A landscape with many peaks, sampled at points; each row gives a point and its height.
From any point a climber takes the steepest step (rise divided by distance) to one of its 2 nearest points. It stops when none of these is higher. Distance is the straight distance between rows; heights are no part of it.
mison height 2.83: [ -9 -17  16 -12 -18 -23  -9  -9  13 -40  35  -9  19  -9  15  17 -19  -7
 -19   0  -7 -25   7 -12 -17  19   2 -11   7 -30   1   8   6   0  -9   4
 -19  10  11  22   3 -10  10   2 -14 -38 -18  20]
gesi height 5.71: [ -6   0 -16  -9  -6 -14  -3 -28   0  16  -6  -4   7 -18  11   5 -40   2
  10   9   1  14 -19 -12 -12  13  -3  -4  10  22   6 -15  -1   3  20 -32
  -1  -1   6   5   5   3 -16  19  18  28  19 -33]
Fegud height 5.19: [ -9   2   4 -11  -3  -4 -17  11  -2  -4   6  32 -20   9 -17 -21   4   1
   6   0   9  -2  30  22  14  11  18   0  19   4 -12  16   1 -15 -17  27
 -14 -20 -29   6  32  -3  10   2 -28   9  -2  20]
teze height 6.45: [ -8  -6   4   6  11  33  18  29  11 -16   4   2 -29   5  -9 -10  39  36
 -23 -25  -3 -19  11 -18   3  -3 -23  -4  19  -3  13  24 -15 -10 -33  29
 -11   9   4  16   5  -9   0   2   1  -5 -31  41]
rez height 8.82: [ 33  10   1 -26   9   7  18  39 -13  25  -2 -13 -35  -2 -14  16  15 -16
   9  25   0   8 -10  12  11   1 -14  22  15   6 -21 -22  -9   3 -18  -1
  40  -9 -15  -6   0  -1  -7  -8  25  -6 -19   7]
Zoki height 6.97: [ 29   6   6 -38   2  -7   6  37 -27  21   1  -2 -37  -6  -4   9   0 -13
  27  30   7   7 -16  14  17  -2 -11  29  16  24 -15 -14  -5   7  -5  -2
  30 -10 -27  -6   6  -5  -5  -1  10  27 -12   9]
lal height 2.58: [-11 -10  11  -1 -13 -33 -26 -15  10 -21  41  -1  23   2   6  21 -33 -19
 -25   8  -4 -28  15  -4 -10  11  12 -15 -26 -24  -5   3   2   7   3 -10
 -10  -4   4   1  10  -3   3   0 -27 -33   6  17]
laki height 7.92: [-19 -11  -4  -1  -7  15 -16 -14  -8 -24   0  20  15 -17   2 -21  11   6
  20 -37 -15 -24  -7  -1 -22  26  14 -23  41  13   7 -16   8 -27 -14  18
 -12   8 -35  28  14  -1  19   7 -26   0 -30  13]
dufog height 3.45: [ 24  -2  -6 -10  -4   1  10   9  28 -28  15 -12 -21  14   0  13  24   3
 -10   5   6 -11  -2 -31 -10  -8 -15  12 -20 -15   2   6  -9  -5 -16  -9
  -3   8  19  19  -6  -9   2 -11  20 -19 -18  13]
rebag height 4.99: [  2  11 -31  14  10 -14  31  -5 -21  12 -33 -26   5   5  10   2 -24  -5
   6   2  19   6 -25 -12  24 -21 -21  20 -21   5   7  11  22  25  31 -24
  18   5  15 -32 -13  23 -13  19  11  14  10 -48]
nol height 4.03: [  4   2   2  -9  17  38   8  39  -8  21   8   4 -52  16 -15  -2  49   0
   1  -5   8  -2   8   5   3  15 -19  28  21  -8 -31 -10 -14  -8 -38  15
  22  -7 -15  -8   0  -6  -3  -9  22  -7 -24  17]
terav height 3.37: [ -5   7  -8 -18  -1 -23 -16  -7  23 -19  31   1   0  -5  15  16 -14 -20
  14  25   7 -23  -1  -2  10   5  18   8 -21 -13   0   1   5   0 -17 -16
  -7   8  -6   3  11 -17   5  -5 -22  -2   0  18]
mizo height 6.24: [ -7 -27 -17  27  14  25  27  12  -8   7  -2   1   5  14 -16 -29  29   2
 -17 -30  -8   6  17  -3  -4  -3 -31   0   5  -8  -4   8 -21  19  10  15
   1  17  13   4  -6   1  -9  -3  28 -27 -22 -21]
Gazat height 5.83: [ 13  -2  -2  11  -6  16  -8  12  -3   1 -13  -4  -1  13   0  10  22   8
 -14  15   6  -3  16  14  13 -11  16  14  -8 -23  -5  22 -14 -14   0   3
  -6 -10  16  10 -15  -6  -5 -23  18 -17   1   5]
fakeg height 4.16: [ -8   4   1  -4  18   8   0  26   4 -10  15  12 -30  21 -14  -9  31  -7
   8  -4  24 -11   8  11  11   7  -1  24   5  -9 -25  17 -10   3 -32  31
  -8  -7 -15  -5  14  -8  13 -11  -6   5 -22  34]
tadu height 8.31: [ -8  -8 -11  24   0  14  18  -2  10 -13 -16  -2 -21 -11  -4 -11  14  18
 -11 -23  -3  -3 -12  -7 -14  12 -18   2  28   8  29 -16  -6   5  -6  -1
  -4   8   4  27  -6   8 -20  15   5  21 -24 -10]
Vib height 3.80: [ 33   8 -14 -12   8 -26   8   8  32 -21  13  -7  -7   1   3  26 -12 -16
   8  18  19 -19 -22 -24  14 -15  -6  17 -38   5  13 -14   9  -3  -1 -20
   9   5   5  11  -8 -11 -14 -13  -3  -1  -8   1]
sir height 2.97: [ 15  20 -20  18   0  -1  -1   3   2 -15 -21 -16  25   5  12  14  10  -6
   8   6  17   6 -19 -12  -1 -24   2   5 -25  -1  24   9  16 -13  10  -2
  -7   8  19  -2 -29  13  -9  -6  13  -8  -1 -16]
Ropi height 3.56: [ 13   0 -18 -25   1 -26 -11   2  33 -25  28   3 -10  14   7  20  -6 -29
  11  32  20 -17  -7 -15   9  -5   5  21 -32 -13 -11   3   5   0 -15 -19
   2   2   0   4   2 -25   8 -14   1  -3 -15   5]
kito height 7.22: [ 29 -10  -8 -16   3  -5  20   0 -16  10 -17 -23 -28  -4  -1  25 -22  -9
  15  10   1  16 -24   3   0  14 -25   6  17  23 -11 -19  -7   7  17 -23
  21 -11  -4  14  -9   9 -17   7  32  27   1 -17]
tosu height 3.79: [  2   9   0 -14  13 -12   4  34   9 -14  13   3 -27   9  -5  -4   9  -2
   1  21  24  -6   4   5  24 -14  -8  29 -17 -10 -16  31  -8  24 -26  16
   1   1 -13 -14  15 -21   3 -13  -9  13 -18  32]
feze height 4.14: [ -9   5  22  19 -12  25  -4  -1 -32  23 -14  27  22  -8  -5 -13  13  21
  -7 -16 -15  -5   4  30  15   3  32  -4  16  -7  25   5  11 -10   0  27
   1 -19  -2  -9  -9   3  21   0 -23   0   7  14]
pava height 2.44: [ -2  -3  10  -5  -4 -43 -32 -11  23 -14  35  -1  19   1   8  33 -40 -25
 -29  21   0 -23  11 -12  -1  -9   8 -14 -48 -15  -2  -4   7  13  16 -23
  -7  -4  20 -14   1  -4  -5 -10 -30 -25  21   6]
Zib height 7.18: [ 11   5  -1  21 -21  30   6 -11 -18   6 -33  -8  -4  -2   7  -9  12  12
  14  -9  -5  13 -11   2   0  -7  -5   8  28   6  18   2   0  -4  14   7
   4   0  -3   4 -17   9  -8  11  14  16  -6 -13]
fefi height 5.39: [ 13  13  12 -20  -5  -1  -7  26 -11   8   0  14 -23  -5 -15  -4   7  -4
  17  16   1  12   9  26  14   1  21   8  17  10  -3   4  -5  -9  -3  24
   8 -10 -25  -1  18  -1   1   1 -16  19  -4  17]
Nos height 4.02: [ 42  -4   1 -22  -4 -34   6  -3  34 -34  26  -4   4   5  10  25  -7 -10
  -7  11  18  -4  -7 -48  -3 -16 -13  13 -45  -1   5  -4   7  -2  11 -24
   8  10  18  13  -4 -13  -6 -21  -4 -14  -2  -7]
pilaz height 6.22: [ 34 -19 -15 -29   4 -14  16 -15 -15  21  -1 -17   6   2   2  22 -42 -19
  12  19   6   3 -23  -8  -8  15 -30  -3   7  18 -22 -20   3   3  31 -40
  22  -8  19   6 -11   8   3   3  39  15  17 -46]
vumap height 5.38: [ 18 -19  -7   4 -12   1 -22   0   5   2  -7  -8  19  18  -1  15 -11   5
 -23  22   2  -9  16  17  18 -21  18   1 -42 -22 -20  24 -11   4  11 -12
   0  -9  22 -12 -10  -8   1 -26   4 -20  20   2]
fided height 5.01: [-10  -5   2   0  20  28   0  32  -4  -1  12  15 -33  14 -24 -18  43   2
  -3 -28   6  -5  14  15   4  18  -2  10  31  -2 -13  -9 -11 -14 -32  28
   2  -6 -16  15  10   1   3 -10   0   0 -35  19]
popi height 5.02: [-40  12  20  11   6 -23 -17 -22  10 -13  -8  13  15  -7  15 -17   0  16
 -10 -12  -5   6   2 -12 -23 -15  15 -17 -15   7  13  14  17   0   0   3
 -27  -4   3 -14  10  12  23  12 -33   0  19  24]
vof height 2.07: [-30   8   9 -14   4  -4 -50 -21  14  39   8   4  16 -16  27  18 -23 -15
   1   9   1   5  14   4  -6  -7  21 -18 -15  20  -8  -5  -1 -10  14 -17
 -15 -15   3 -21  13  -4   2   9  -7  -2  35   1]
beni height 3.75: [ 24  -7  -2 -16  -6 -20   2  -2  31 -36  38   4  -5   7   9  21  13 -10
 -15   2  19   3   8 -48 -19   4 -14  10 -19 -18  -9   0  -2  -6  -5 -28
 -19   8   9  23   0 -14  -2 -21   6 -18 -11  -1]
nonel height 1.71: [-22  20   8 -45  -1 -14 -54   3   9   8  23  12  15 -19  25  15 -38 -14
  13  23  14 -12   3   3  11 -11  13 -23 -15   4 -18   7   5 -20  -3  -1
 -13   0 -14  -6  31 -30  -3  10 -26  17  29  25]
mesop height 4.90: [-15  -8   9  -1  -3  -6 -31 -15   1 -14  -2  10  -1  10   4  -5 -12   2
 -14  10   0  -4  23   9   8  -8  19  -9 -11  -4 -11  29   3  -1  -9   0
 -26 -17   0 -10  10  -7  12  -6 -17 -16  24  29]
fiter height 4.44: [-11  22  13  17  12  -5  11  17   4  -8  -2   5  -1   1 -10 -10   6  22
  -6   3  -4  -8   6  -1  14 -24  12  -9 -22  -2  11  34 -11  13 -10  25
 -13  10   7 -12  -3   2  -1  -6 -32  16  13  39]
Ligab height 2.96: [ -2  -8  10  -7  -7   2  -7  -9  10 -33  -4  -1   6   5  10  -7  11  12
 -10  -5  -7  -1  15  -7 -18  -7  -2 -12  14  -9   8  23  -1 -14 -12   5
 -37   3   4  18  -1  -6  10  -2   1 -24  -8  13]
Rof height 9.34: [ 34  11   6   5   7  21  34  26 -19  33 -14 -24 -14  -5 -17   9  14  -9
  -1  12  -7   4 -16  17   7   3 -18   4  31   3 -12 -31  -8   2  -4   9
  41  -3  -9  -2 -18  16  -4   1  29  -8 -23  -5]
mogub height 5.75: [-22  -6   0 -13  -4  -5 -33   7  -9  -3  23  27  -5   3  -7  -1  -5 -15
   8   0  13 -19  21  27   6  23  25  -6  26  -9 -20   4   5 -18 -21  26
 -10 -17 -36  12  35  -6  11   5 -30  -8 -15  28]
Pemol height 6.09: [-27  -4  23  -9 -14   4 -19  -5 -19 -18   4   5  25 -19   3  -6 -19  -2
  -1 -20 -19 -15   2  22  -4  11  22 -33  25  -8   5  14  13 -17  -7  24
 -21  -7 -15   1  10  -7  31   1 -31 -22   2  31]
pudo height 7.43: [ 24   2  18  14   2  27  22  10 -25  28 -10  -7   9   1 -17 -12  24  -1
  -3  10 -14  15   4  29  15   5   4   9  31 -11  -9 -13  -5  -4   1  16
  26  -3  -7   0 -18   5   2  -5  15 -11  -8  -7]
peza height 5.30: [  0   4   8  22  -5  -5  12   8  -2   9  -4 -24  32   2  -9   7 -13 -16
 -12  15  -4  -5 -12  28  14   0   8   2 -16 -35 -11 -11  21  16   5   7
  18   2  24 -16 -24  15  10 -13   7 -27   1 -29]
tir height 1.38: [-38  14  10 -16 -22   7 -34   1 -20  11  17  24  22 -28   4  14 -19   1
  17 -12   0 -19  -8  21 -15  17  33 -38  16   0   1 -10  10 -20   9  24
  -3   7 -23   1  17   1   7  22 -24  13   8   6]
Nov height 7.47: [  5 -19  -8  10   6   6  30 -14 -13  20 -11  -3  -5  -1 -15 -20  -1  14
   7  -1 -17  18  11  -7   7  -9 -28   6   3  11   0   9 -24  33  16  -9
  23   5   6  -5   0   4  -9   5  20  12   7 -18]
Vuk height 9.09: [ -9  -5  -1   2 -17  22  -3 -16  -7 -16  -9  -2 -13 -11  -1  -7   8  -3
  18 -16 -16 -11 -17   9 -18  29   9 -15  36  12  11 -25   6 -20  -9  10
  -1   6 -31  22  -3  -1   4   8  -3  15 -19   5]
buted height 1.85: [ -4  16   2 -29  -4 -27 -36 -13  29  -8  10   5  18 -11  19  -3 -34   6
  -2  21   4  12  11 -16  -8 -16   5 -11 -12   7  -1   8   9 -12  -3 -11
 -25   3  -2  -2  23 -15  -7   4 -17   6  33  10]
fofi height 5.79: [ -7   7  18   7 -10  -1   4  14 -16  -6  -6 -23  27  -6   3   1 -17 -20
  -1  15 -14  -3 -16  27   6  -4  16 -13   1 -24  -5  -4  17   9   1  15
   5   0  11 -20 -19   2  13  -7  -7 -22   5  -3]
Lafit height 1.56: [-37  29   9 -20  -6  -4 -47  -8   5  11  28  28  17 -28  18  13 -27   3
  14   2   8 -23   3   2 -12   0  25 -45   6  12 -10   9  11 -29   1  13
 -18   7 -18  -3  33 -11  -5  23 -29  16  27  25]
miguz height 7.13: [  3 -10   1  18   5  29  20  19  10 -18  -4 -12 -17  -4  -5  -6  30   3
 -17 -27 -13  -2  -3   0 -11  15  -8   3  31  -4  20 -18  -9 -13 -16  11
  -6   3   2  15  -8  10  -1   1  17 -10 -40   0]
bozus height 5.64: [ 23  -4 -25  14   9 -16  29 -10  30 -16   2 -10 -25  13  -2  11  11   3
 -10  -9  22  12  -9 -41 -22  -1 -28  15 -22  11   3 -15 -16   3   1 -34
  -2  19  13  22  -7  -9 -23 -14  23  10   3 -15]
biv height 6.93: [-22 -15   9 -12   0  14 -27  -3 -20 -16   8  27  24  -9   0 -19  -2   6
   5 -40 -15 -20   4  11  -3  25  21 -24  31   1   3  -3   8 -28 -20  31
 -14  -7 -33  22  27  -6  31  -2 -31 -18 -24  30]
suk height 2.19: [-33  15   6  -8   5 -19 -31 -17  16  16  13   0  26 -17  22  13 -32 -22
   4   6  -8   0  -4  -3 -11  -5   5 -22 -14   7   8 -14   9   6  18 -21
 -11  -4   9 -25   7   5  -4  21  -6  -4  21 -18]
dupo height 6.87: [ -3 -10 -12  25  14   9  34   5  -2  18   1  -7   1  13 -19 -23  14  13
  -8 -12  -4   7  19 -12   0  -9 -24  -3 -13   1   1  15 -31  34  16  11
   9  21  10   3   3  -3 -13   0  22  -3   3 -14]
batin height 3.39: [-32  -5 -10  31   2  14   4 -21 -22  15 -20   8  17  -4   0 -30   7   8
   9 -27  -7   6 -13  17   5  20  10   3  17   2  21 -20  11  10  10  -1
   6  -5   0 -12 -14  15  12  22   0   6  -8 -23]
Bogim height 5.52: [  7 -13 -16   3  16  25   9  19  12  -3  20  12 -35  25 -16 -11  35  -8
 -20   0   8 -13  35  -9  13  -3 -29   9   4 -15 -25  16 -21  -3 -30  10
   4  -2  -3   5   4 -17  -3 -12  19 -29 -23  19]
kob height 6.19: [ 13 -18 -12  -7  13  24   9   9  -5  16   9  17 -27  21 -16 -14  24  -3
   3   6   4   3  32   3  18  -6 -11  14   0  -3 -27  18 -25  13 -16   4
   7  -5 -14   2   7 -17   3 -21  20  -5   1  10]
fam height 6.59: [ -6  16  -7   2   3 -25   7  -3  12 -12  -8  -3  -8  -7  -3   1  -5   2
   0  -9  16  25   0 -11 -26   7   4   4   2  12  14 -16   1  -7   9  -7
 -20   9  -6  21   2  12 -21  13  -1  23   5 -19]
Pori height 8.45: [ 26 -14  -5  -3   2   7  39  -1 -13  24 -20 -22 -34   0 -12   5  -2   9
   3   0  -7  20  -9 -10   1   2 -44   1  18  16  -4  -5 -20  19  11 -11
  31  -2   0   8  -2  10 -22  11  34  11  -6 -17]
zopo height 3.19: [ -6  -3 -13  -9  -7 -11 -15 -11  14 -19  15  10  -1  -7  12  -1  -3 -11
  11  12   2  -8   2  -2  -7  12  12  -1   2  -1   2  -3  -1 -10 -15 -11
 -18   5  -9  19   7 -11   3   0  -3  -5   0  12]
Gabi height 6.10: [-18  14 -13  11 -11 -18  -6 -26   3   1 -12   2   8 -23  14  -1 -24   6
   5  -1  10  10 -19  -7 -25  15   5  -6  12  19  24 -26   9  -4  12 -15
 -17   5  -6  16   5  13 -18  35 -11  34  12 -19]
Gada height 4.74: [-22   9  17  14   7   0   1  -8  -5  -9 -11  19   6   0  -5 -27  10  27
   3 -18  -4   7  10   0 -10 -10  14 -16  -4   9  13  19   5   0  -7  24
 -20   3  -1  -9   9   5  17  -1 -29  13  14  34]
deg height 5.66: [ 13 -26  -2  14   4  19  20  10   9  -6  10  -4  -8  15 -26 -19  25   2
 -18 -14 -19 -14  30  -9  -1  -8 -29  -6   6 -14  -8  11 -19  10 -14  16
   6  12  12   8   6  -2   1 -10  21 -40 -28   0]
Mif height 9.24: [  7 -12  -6 -22  -6  18   8  -4  -7   0  -3   8 -52   1  -7  -7  24   5
  16 -15  -6  12  -5  -2 -15  22 -26  12  38  26 -17 -18 -15 -13 -18  -6
  13 -10 -27  18  10  -5 -20   4  10  32 -14   1]
mam height 4.53: [-15   9  -4  23  -4 -19  14 -26  10 -18 -10  -3  18  -8   5 -32  -4  15
  -6  -9  -4  10  -8 -23 -16 -12 -20   4   5  -2  27   0  15  26   7  -1
 -13  16   3 -13   3   9  -2  29 -17   8   5 -16]
tum height 4.24: [ 38   2   5   3  -2 -33   5   2  24 -22  10  -6  25  15   3  19  -5   7
 -18   8   7   7   1 -38   7 -34 -10   7 -56 -10   3  20   7  13  29  -7
  -2  12  26  -4  -4   1 -14 -16 -12 -20   5  -7]
Tiloz height 3.00: [-22  -8  -6  19  14 -11  13 -13  -9  12  -3  -2   7  -1  -9  -3  -6  -5
   8 -17  -5   8  -8  22  -6  33   7   1  11   8   6 -31   0   6   4 -14
   4   6  -5   3 -14  13   4   7   9   9  -2 -25]
Fani height 0.95: [-15  16  15  -5  -5  -5   0   0 -36  30  -3  -5  31 -14   4   4 -16 -12
  10   2  -7  18 -15  32   1  24  16  -2  29  -4   1 -29  16   2  23   5
  24 -12  -8 -21 -15  13  10  18   1   9  12 -28]
tik height 5.36: [  8  -5  -8  -5  -2 -13  10 -15  -2  24 -17  -9   7  -4   5   9 -30  -3
  10  17  -6  15 -11   0  10  -2  -6   7 -16  14   6  -2  -7  19  20 -31
  20  -1  18 -15  -9  10  -8   0  10  17  25 -34]
Lonu height 1.18: [-34  14   9  -2 -11   4 -14  -9 -23  25   1  10  20 -22   5   6 -20  -8
  20 -15 -10  -2 -10  27  -7  28  35 -22  24   5   5 -29  10  -8  19  12
   7  -4 -15 -11   3   7   8  24 -20  18   7 -15]
lud height 3.18: [ 30   5 -19   1   3   6   4  22  20 -13  -9 -15  -4  10   7  27  22  -2
   0   1  19  -1  -6 -26   0 -24 -14  12 -34  -5   6   0   1 -21  -1  -1
  11   8  24  14 -22  -5 -15 -16  28 -26 -10  -2]
tozik height 6.91: [  5 -24   0  -6  11   9   6  -1 -20  20   7  19 -19  16 -15 -21  28   5
  10  -8  -9  21  22  13   8  20  -4  17  13   7 -23   6 -24   5  -9  -7
  12  -8 -16   4   7 -15  -4 -21   8   8   8   6]
fefon height 3.15: [  8 -10  16  -4  -6   1   7   4  22 -41  17 -14  -3  -3   6   8  12  12
 -26  -3 -12 -15   3 -24 -16   4 -16   0  11 -23  14  15   1  -4 -18   5
 -18   6  18  21  -7  -2   7  -3   0 -27 -36  25]
poper height 7.24: [ -5  17   1  -4  -6 -12  -4  11   5  -7 -16  -4   1  -7   2   2  -5  11
  10   3   1  17  -7  -1  -1 -15  17   7 -21   8  15   9  -2   1   3   3
  -5   5   6  -4   4   1  -8  -4  -7  23  20  -1]
sevum height 0.72: [ -1  -2   4   5   0   3  -7 -15 -27  43  -7  -6  25   5   6  -1  -5  -3
   3   7   0  22   2  25   9  11  14   8   6 -11 -12  -6  11   2  23 -16
  13 -13   9 -25 -13   5   5   0  16  -7  24 -33]
fefod height 7.90: [ 10  -4  15   2 -12  39   9   4 -18   0 -19  10 -18  -7 -10 -10  29  14
  12 -19 -16   0  -6   8   1   4   4   4  33   9  15  -6  -1 -16  -5  13
   9  -4 -19   9  -6   1   1   3   1  24 -13   9]
varin height 4.57: [ 30   7   0   5   5   4  17  19   8  12  -4 -22   5  -4 -12  21   6 -12
 -17  29   2 -11 -17  15  18   8   9  12  -7 -25 -16 -30   7  -5 -13  -1
  27   0  18   6 -24   3  -1 -18  19 -18  -5 -17]
Lup height 4.43: [ 31  -5 -15   5   4 -19  24   7  18   2  -7 -13  15  15  -5  13  -9   0
  -6   8  12   9  -1 -31  15 -35 -18   4 -65  -1   4  19  -7  19  32 -14
  15  16  27  -9  -2   5 -19 -16  14  -8   4 -36]
Gezon height 6.12: [  8  12 -11  18   2 -25  16  -6  23 -30  -1 -11  -3   2   8   5   0   1
  -8 -12  23  25  -9 -35 -26  -2 -16  12  -9   4  16 -16   6  -5  13 -21
 -20  21  11  20  -8   9 -28   3   8  10   1 -19]
Fofol height 6.79: [  7   3 -13  42 -21  21   6 -28 -27   5 -43  -9  -8   1   4  -1  -1   5
   8  -1  -7   2 -26   8   4  -8  -2   3  33  17  21 -15  12   7  17  -5
   6  -5 -11   2 -29   8 -20  19   2  34  -2 -17]
dof height 5.69: [ 29 -24 -24  -9  -3   0  14 -19  11   3  -4  -8   2  16  -5  16 -15 -18
   0   6   7  -3 -15 -14 -15  13 -17   0  -9   6 -18 -20   4  -1  15 -39
   8   2  25  13 -13   6   1 -10  38  -1  12 -55]
nuso height 4.73: [-22  17 -22  21  -1 -15  13 -22  -5  -3 -21 -15   2  -5  15 -23 -15   4
   3  -3  10   2 -19 -14   8 -14 -17  16  -6   1  22   7  28  30  12 -16
   2   7  15 -34  -9  17 -10  32  -8  16  10 -33]
Gevo height 6.00: [ -9 -12   5   9  16  24  12  27   2 -21  16  -2 -17   6 -14 -12  33  16
 -16 -35  -5 -17   3  -6  -1  18  -3   0  29  -4  13 -10  -2 -15 -32  30
  -2  10  -3  13   7  -2  11 -11  -5 -13 -45  30]
goti height 0.56: [-35   3  12  10   3   0 -17 -20  -3  29 -16   3  10   4  17 -13   1   4
   4  -5  -8  18   9  11  -6  -6  13   0 -10   2   1  12   7  11  15 -10
  -4  -9   8 -30  -1  12  16   2  -1  -1  21 -10]
Fov height 7.17: [ -1   5   2  24   3  29  21  19   1 -12 -15 -11 -13   2  -8 -13  35  37
  -2 -13  -3  -7  -1 -18   0 -18  -3  -5   4   3  22  21 -11   4  -7  34
  -7  19   5  14  -7   4  -5  11   2  16  -7  26]
serof height 6.46: [ 10  -7  13   7  -9  21  -3   5 -14   3 -11  -9  15  -1  -6  -1   8  -2
 -10   8  -9   4   8  31  10   2  16  -2  14 -27  -8  -1   4  -9  -3  15
   6  -4   2   0 -14  -5  12 -17   9 -19  -2   2]
fab height 7.96: [ 11  18  11   3  -3   7  18  32  -1 -11 -15 -15 -19  -4  -5   7  13  17
   9   1   1   8 -13  -5   3 -24   1   3 -10   4   7   9 -11   7  -3  23
   3  10   2  -2  -3   6 -13  -4   8  18  -1  12]
Tumu height 4.56: [  0   2  21  11  -6  12 -19   1 -21  18 -14  20   2   3  -4  -5  -3  13
 -13   7 -11   5  24  30  22  -8  24  -3  -1  -4  -1  24  -4  -4   2   8
  -7 -24  -8 -15   7   3   5  -7 -24  -8  28  20]
Zivil height 5.65: [-31  -2  21   1  -6  11 -29 -24  -7   1  -6  20  22  -7  13 -22  -5   4
   2 -19 -22  -6   6  24  -2   6  25 -28  18   2   0   7  21 -18  -3   9
 -18 -20 -14 -10   7  -4  36   5 -18 -17  15  14]
ser height 4.17: [  4   7   6   1  11 -19   5  18  10 -18  15   3  -7   8  -4  -1   4   6
  -8  18  11 -15   9  -1  23 -14   7  11 -22 -14   3  31  -8  12 -20   8
 -11   6   4  -8   2 -14   2  -8 -28   5   1  39]
Sov height 5.93: [ 21  14  14 -27  -9  -6   6  19 -16  11  -6   0 -17 -16 -13  -2 -10 -10
  18  16 -12  13  -9  17   4  -3   0   2  22  27   0 -11  -5   4   6  12
  12  -6 -25  -4   9   2  -4   2  -7  28   3   4]
ninaz height 5.11: [ -8  -5   9  14  -8  -1 -24 -21   8  -1 -10   3  24  10  10   5 -13   6
 -18  18  -9 -13  17   5   7 -22   8 -15 -28 -14  -3  36   5   7   4  -2
 -19 -13  21 -21  -7   4  13  -3 -11 -26  23  17]
gekog height 1.94: [-15   4 -10 -31   7 -15 -37 -20  23  20  23   9  16  -7  17  -2 -36 -10
   9  11   9  19  12 -18 -12  -2   3 -11  -9  19 -19  -8  -6 -16   2 -23
 -20   1  -3   1  24 -17 -10   7   7  19  34 -10]
fid height 5.34: [ 20 -10 -19  -2   4  -2  13  -7   7   7  -1  -7   0  11  -5   9  -8  -8
   6  11   1  10  -5   1  -4   1  -5  11 -18   2  -6  -2  -9   9  11 -23
   7   5  20  -1 -12   7   0 -10  27  -4  12 -34]
zan height 4.66: [ 22   1 -19  11   9 -15  30   6  -5  21 -17 -19  24  15  -1  18 -25  -7
   2  11  17   0  -9 -11  18 -27 -16  10 -58   0 -13   7   5  26  36 -14
  26   9  30 -26 -11  19 -11  -9  12  -6   9 -53]
kubo height 2.30: [ -8   6   0  -6   4 -31  -8 -14  22   4  19  -5  25  -2  18  20 -31 -21
  -8  15   5  -3  -6 -13  -4 -11   5 -11 -42  -4  11 -10  13  12  26 -27
  -6   2  22 -22  -3  10   2   3  -8 -16  17 -25]
gizo height 7.95: [ 14 -25 -19 -20  12   6  23 -19 -16  18   5  -1 -36  13 -12  -8  19  -2
  20  -7 -17  20   7  -6  -8  22 -27  11  19  25 -28  -8 -23   6 -13 -23
  20  -4 -18  11   1  -5 -10  -8  21  23   0   0]
seni height 5.31: [-48  11  24   7  -3   1 -34 -24   5   7  -7  23  21 -19  25  -8  -5  10
   0 -20 -12  -5  -3   5 -21  -2  19 -32  -3  13   5   1  19  -5   0   6
 -18 -16  -5 -20  13  11  32  13 -26  -5  18  19]
gefas height 3.70: [-18  -2   7  32   0  35  -1 -11 -40  13 -29  16  22  -2  -1 -33  22  16
   6 -39 -11  -1  -9  19   7   9  15   6  25   7  23 -12  20  -7  15  13
   6 -10 -13 -10 -10   9  18  14  -7  15 -15  -6]

For each start below, name the point where the climber stops.
fakeg: fab
suk: Nos
Bogim: Mif
peza: Rof
Lafit: Nos
popi: Vuk
Ligab: Nos
batin: Rof
deg: Pori
Fegud: Vuk
